Each row is a point on a landscape with many valleys, with its height.
A ball rolls from a point to the lowest of its 2 nearest points, and stops where none of them is lower. Distance is the straight distance between rows; heights are no part of it.
k_563: [174 174  99 114 111 130  62 146 124 127 110 132 115 113 117  73 158 150
 146  35]  height 651
k_125: [113 144 104 150 128 183  67 181 127  73  86 116 125 139 131 168 112 152
 142 126]  height 417
k_17: [110 135 109 152 105  76 172 104  94 131 111 154 183 139  89 117 154 143
  77 159]  height 604
k_464: [152 138 120 133 106 147  72 150 154 112 112 120 116 128 132 106 147 151
 145  77]  height 625
k_198: [128  91  64 143 164 135 109 141  91 124  84 197 200 111  79 121  95 130
  97 118]  height 431
k_208: [118  83  77 132 131  88 184 106 120 151  94 156 178 128  53  99 159 159
  92 148]  height 554
k_512: [134 144 112 153 151 117 132 151  99  79  82 138 171  83 110 112 116 138
 120 114]  height 249
k_741: [170 101 111 179 114 158  49 101 122  83  94 143 129 102 129 149 130 141
 133 145]  height 681
k_461: [152 126 140 180 118 104  99 105 113 112 113  98  86 127 145 100 153 181
 127 148]  height 207
k_216: [ 93 156 188  87 118 156 167 142 174 153 131 126 112 136 143  96 136 145
 134 123]  height 475
k_787: [ 86 103 174 151 179 144 118 129 138 110 162 104 137 138 108 128 123 150
 125 134]  height 471
k_30: [147 109 100 130 125 120  82  98 126 107 136 147 136 146  84 140 186 149
  67 117]  height 400
k_588: [140 187  98 123 132 160  77 179 111  75  67 123 117 123 128 145 128 163
 118  94]  height 374
k_780: [116  93 131 124 102 129 176 126  78 206 130  83  84 183 149 172  95  87
 172 186]  height 155
k_931: [166  85 127 104 157 140 126  75 159 137 159 132  70  98 161 167 115  86
 125 152]  height 653
k_550: [162 184  83 109  81  98  82 163 142  73 130 134 127  99 151 141 148 120
 165  88]  height 444
k_799: [ 86  92 215 122 174 130 176  88 113 151 145 151 137 107 105  59 138 145
 145 155]  height 401
k_372: [133 169 134 102  91 135 121 129 173 122 135 134 138 138 131 126 167 120
 119  91]  height 582
k_677: [144  91 105 171 167  98  62 105 129 104 165 119 118 103 136 138 108 134
 122 136]  height 192
k_445: [117  83 190 126 109 168 139  60 139 180 148 114  84 139 121 145 150 107
 131 185]  height 335
k_756: [ 93 180 152 129  77  83 170 144 149 147 140 112 106 129 168 104 129 133
 139 153]  height 612
k_92: [120 124 122 112 119 121 166 143 121 181 136 122  87 178 180 147  88 121
 153 158]  height 263
k_100: [ 91  86 182 136 135 116 160  63 119 181 156 152 126 119 100  86 144 134
 108 177]  height 340
k_529: [106  76 205 149 122 147 138  64 125 180 155 122 101 159 131  96 134 148
 167 172]  height 250
k_32: [103 144 176 164 110 143 147 119 118 104 124 144 195 151 101 125 123 139
 134 141]  height 487
k_806: [115  81 123 139 155 154 123 106 133 104  98 169 181  64  85  99 138 142
 101 142]  height 618
k_109: [119 150 104 142 143 158  86 183 105  93  72 132 139  69  97  93 125 141
 111  86]  height 316
k_454: [143 151  70 126 126  79 111 147 103 122  95 145 139 107  98  83 159 169
  90  96]  height 16
k_587: [138 117 132 139 129 169 124 131 141  91 110 110 119 152 153 167 118 150
 145 151]  height 466
k_205: [133 107 120 150 130 140  87 144 143 130  90 141  84 104 190  99  80 172
 163 164]  height 308
k_674: [150 124 121 151 139 119  99 107 115 122  86 138  80 106 171 106 113 185
 110 172]  height 258
k_486: [136 163 128 102  82 129 142 130 151 163 165 100 123 182 125 146 150  85
 158  82]  height 508
k_862: [133  99 133 148 134 121 116  58 115 134 147 129 110 141  96 151 168 134
  73 163]  height 482
k_387: [103 196 109 120 133 140  77 155 137 105 128 112 177 119  78 108 150 129
 134  42]  height 269
k_322: [149 100 132 155 151 147  96  97 101 144 112 172 148 152 130 126  90 158
 120 139]  height 512
k_138: [160 105 144 144 193 131 132  88  83 128 153  94 103 155 116 168 118 114
 115 126]  height 562
k_9: [119 109 188  89 132 180 162 108 150 171 126 141  88 148 135 132 134 127
 117 165]  height 409
k_755: [158 141 130 110 103  99 141 115 129  94 162 124 115 112 126 174 160  80
 108 136]  height 776
k_243: [ 91 164 151 147 113 103 139 159 140 116 115 114 122 131 160 116 114 170
 135 163]  height 583
k_713: [196 191  95 110 103  86 122 138  89  69 117 132 125 112 122 135 158 136
 138  77]  height 497
k_273: [129 114 168 132 126 166 123 138 156 131  87 164 110  85 180  71  99 168
 166 155]  height 346
k_574: [ 94 179 142 113 108  71 162 140 145 156 161 119 133 125 126  94 139 117
 108 117]  height 648
k_119: [108 104 138  75  61 173 185 139 171 171 127  81  84 131 162 156 162  68
 165 157]  height 761
k_148: [179 100 119  84  96 134 129 108 166 160 158 130  67 122 162 159 149  65
 136 136]  height 695
k_298: [120  94  96 170 125 156  75 170 128 126 125 116 133 153 159 135  73 149
 201 120]  height 330
k_391: [117 167 172  96 143 123 196 148 108 124 127  75 103 112 116 164 138  79
 102 141]  height 587
k_617: [122 165  97 145  96  67 121 127 107 106 130 148 149 151 117 147 147 140
  78 151]  height 647
k_399: [132 186 103  81 119 102 190 134 114 125 108 165 157 124 109 142 146 101
  69 118]  height 731
k_213: [113 107  56  82  98 127 183 160 112 167 153  63  99 171 177 170 130  72
 184 103]  height 703
k_134: [112 114  68 137 119 121 120 135 103 136  70 187 187 133  69 109 141 164
  80 129]  height 493
k_25: [ 96 118 109 136 124 144 162 152 135 103 132 110 138 162 178 175  84 127
 184 171]  height 513
k_990: [ 52 138 142 141 129 129 146 166 140 114 130 105 126 164 155 148  94 169
 168 176]  height 551
k_408: [118 143 125 123 153 146 109 150 124 132 141 145 159 186 118 154  99 142
 121  95]  height 130
k_146: [154 146 131 113 106  90 152 139 129 175 182  86  95 156 141 121 134  82
 162  77]  height 427
k_24: [ 98 113 114  95 102 139 178 164 102 174 147  40 102 175 130 200 127  51
 172 136]  height 676
k_182: [166 109 121 128 148 171 104 108 153  79  96 114  72 118 168 168 132 147
 127 159]  height 507
k_57: [140 111  91 134 152  95  61 118 135 111 167 129 109 132 120 144 147 145
  87 122]  height 300
k_601: [141  90 108 159 148 147  77 102 133  64 114 150 161  72  98 141 146 123
 101 137]  height 652
k_608: [151 102  78 137 198 127 116 134  83 101 120 162 176 126  91 154  93 126
  90 106]  height 358
k_968: [151  98 163 145  92 138 155  88  84 204 129  82  68 178 138 141 128 108
 157 170]  height 25
k_439: [152 143  99 142 137 145  97 157 105 133 103 140 137 197 146 158  80 159
 141 105]  height 220
k_400: [153 123 158  85  72 155 167 116 175 157 146 135 114 126 141 154 154  55
 132 142]  height 742
k_226: [136 175 136 144 103  88 140 143 136 150 159  94 139 144 147  87 116 120
 184  74]  height 328
k_406: [142 128 108 181 142 156  64 166  81 137 110 129 148 166 119 124  74 157
 159  82]  height 278
k_726: [122 134 114 164 137  98 119 147 123 108 148 143 165 134 152 145  70 118
 144 142]  height 367
k_666: [102 172 132 147 118 153  87 170 134 120 123 138 190 100 104  87 104 112
 160  60]  height 173
k_707: [147 159  98  94  96 130 156 159 144 146 107 117  96 158 193 130 105 130
 173 116]  height 333
k_805: [117  84 106 169 161 129  61 140 134 128 150 137 127 129 157 136  64 144
 159 147]  height 290
k_846: [ 81 143 147 138 169 114 132 154 136  83 156  97 154 108 101 132 130 140
 106 122]  height 414
k_166: [154 179 111  68 115  80 140 145 138 128 174 117  91 117 129 150 154  75
 109  89]  height 730
k_515: [124 151 152 152 122 118 120 160 131 139 137 127 168 107 137  62  87 130
 184  74]  height 251
k_940: [140 103 185 145 157 153 177  97 105 136 148  86 102 138 126 143 111 107
 166 142]  height 515
k_970: [111 127 105  85  69 154 172 146 167 121 146  64  98 148 156 178 175  77
 172 119]  height 733
k_943: [131 142  88 105 135  84 142 128 128 136 135 126 152 115  72  85 179 136
  93  70]  height 193
k_934: [165  93 143 105 162 150 135  74 152 106 147 142 115  84 119 148 155  91
  88 130]  height 602
k_118: [ 91 119 157 163 128 129 132 133 131 101 146 169 209 127 116 140  83 114
 148 151]  height 433
k_537: [168 121 132 117  89 137 108 109 178 125 114 171 108 104 170 116 145 130
 121 153]  height 432
k_937: [142 102 117 111 200 155 119 119 123 113 145 157 155 149 104 164 108 124
  87 109]  height 265
k_170: [ 92 153 160  83 105 128 174 170 111 179 135  74  99 148 124 189 114  62
 125 165]  height 638
k_783: [158 155 125  96 107  79 180 113 112 121 130 150 114  94 135 148 151  83
  74 157]  height 773
k_35: [139  93 129 138 134 108 155  57 131 119 131 146 140  79 103 122 161 117
  84 162]  height 543
k_113: [123  82 165 141 105 162 153  97 121 196 150  77  74 189 144 111 138 142
 180 151]  height 145
k_958: [118 105 131 137 129 134  84 134 146 157 130 181 154 127 128  91 114 155
 114 124]  height 474
k_167: [118 104 130 173 165  77 111 102 124 113 152 123 123  77 139  97 109 148
 120 160]  height 61
k_284: [ 94 169  84 119 139  64 132 156 130 115 128 158 173 113 119 123 114 135
  82 127]  height 685
k_847: [113 178 172  65 136 160 188 146 148 139 112 115 107 130 128 133 148 113
  95 112]  height 529
k_485: [168 113 144 143 176 142 141  94  80 145 111 134 108 161 127 121 106 158
 114 127]  height 541
k_596: [152  99 144 144  92 169  98 114 176 128  94 177 141  94 174 102 112 132
 156 157]  height 385
k_132: [106 112 231 113 157 153 196 112 118 151 152 130 130 125 119  96 119 107
 171 143]  height 457
k_926: [110 112 103  98 157 132 145 124 124 150 112 137 158 155  54 105 180 162
  67  87]  height 337
k_808: [102  96 158 130 190 127 154  94 111 122 146 102 123 110  83 108 158 149
  83 136]  height 526
k_87: [113 205 104 100 129  55 130 153 140 129 172 104 118 123 131 119 140 106
 119  82]  height 688
k_702: [ 71 168 122 114 169 128 107 169 145  96 130 110 171 109  82 116 139 145
 102  78]  height 349
k_673: [130 112 157 125 137 144 164  97 138 111 104 163 160  87 123  99 133 136
 103 153]  height 588
k_67: [141 162  82 114  90  95 117 165 166 104 146 125 118 134 180 150 118 108
 172 110]  height 391
k_124: [171 127  98 134 153 101 107 136  98  84  86 135 118  77 131 107 138 158
  97 117]  height 157
k_708: [131  79 146 163 102 183  58 121 155 137 114 187 157  86 127  84 110 127
 154 126]  height 426

Two balls start at each pair of points below. Name the first point that both come to, or write never.
k_119 and k_132 => k_529
k_847 and k_372 => never
k_208 and k_32 => never

Where does a ball stop that starts at each point below?
k_138 => k_968
k_617 => k_408
k_808 => k_666
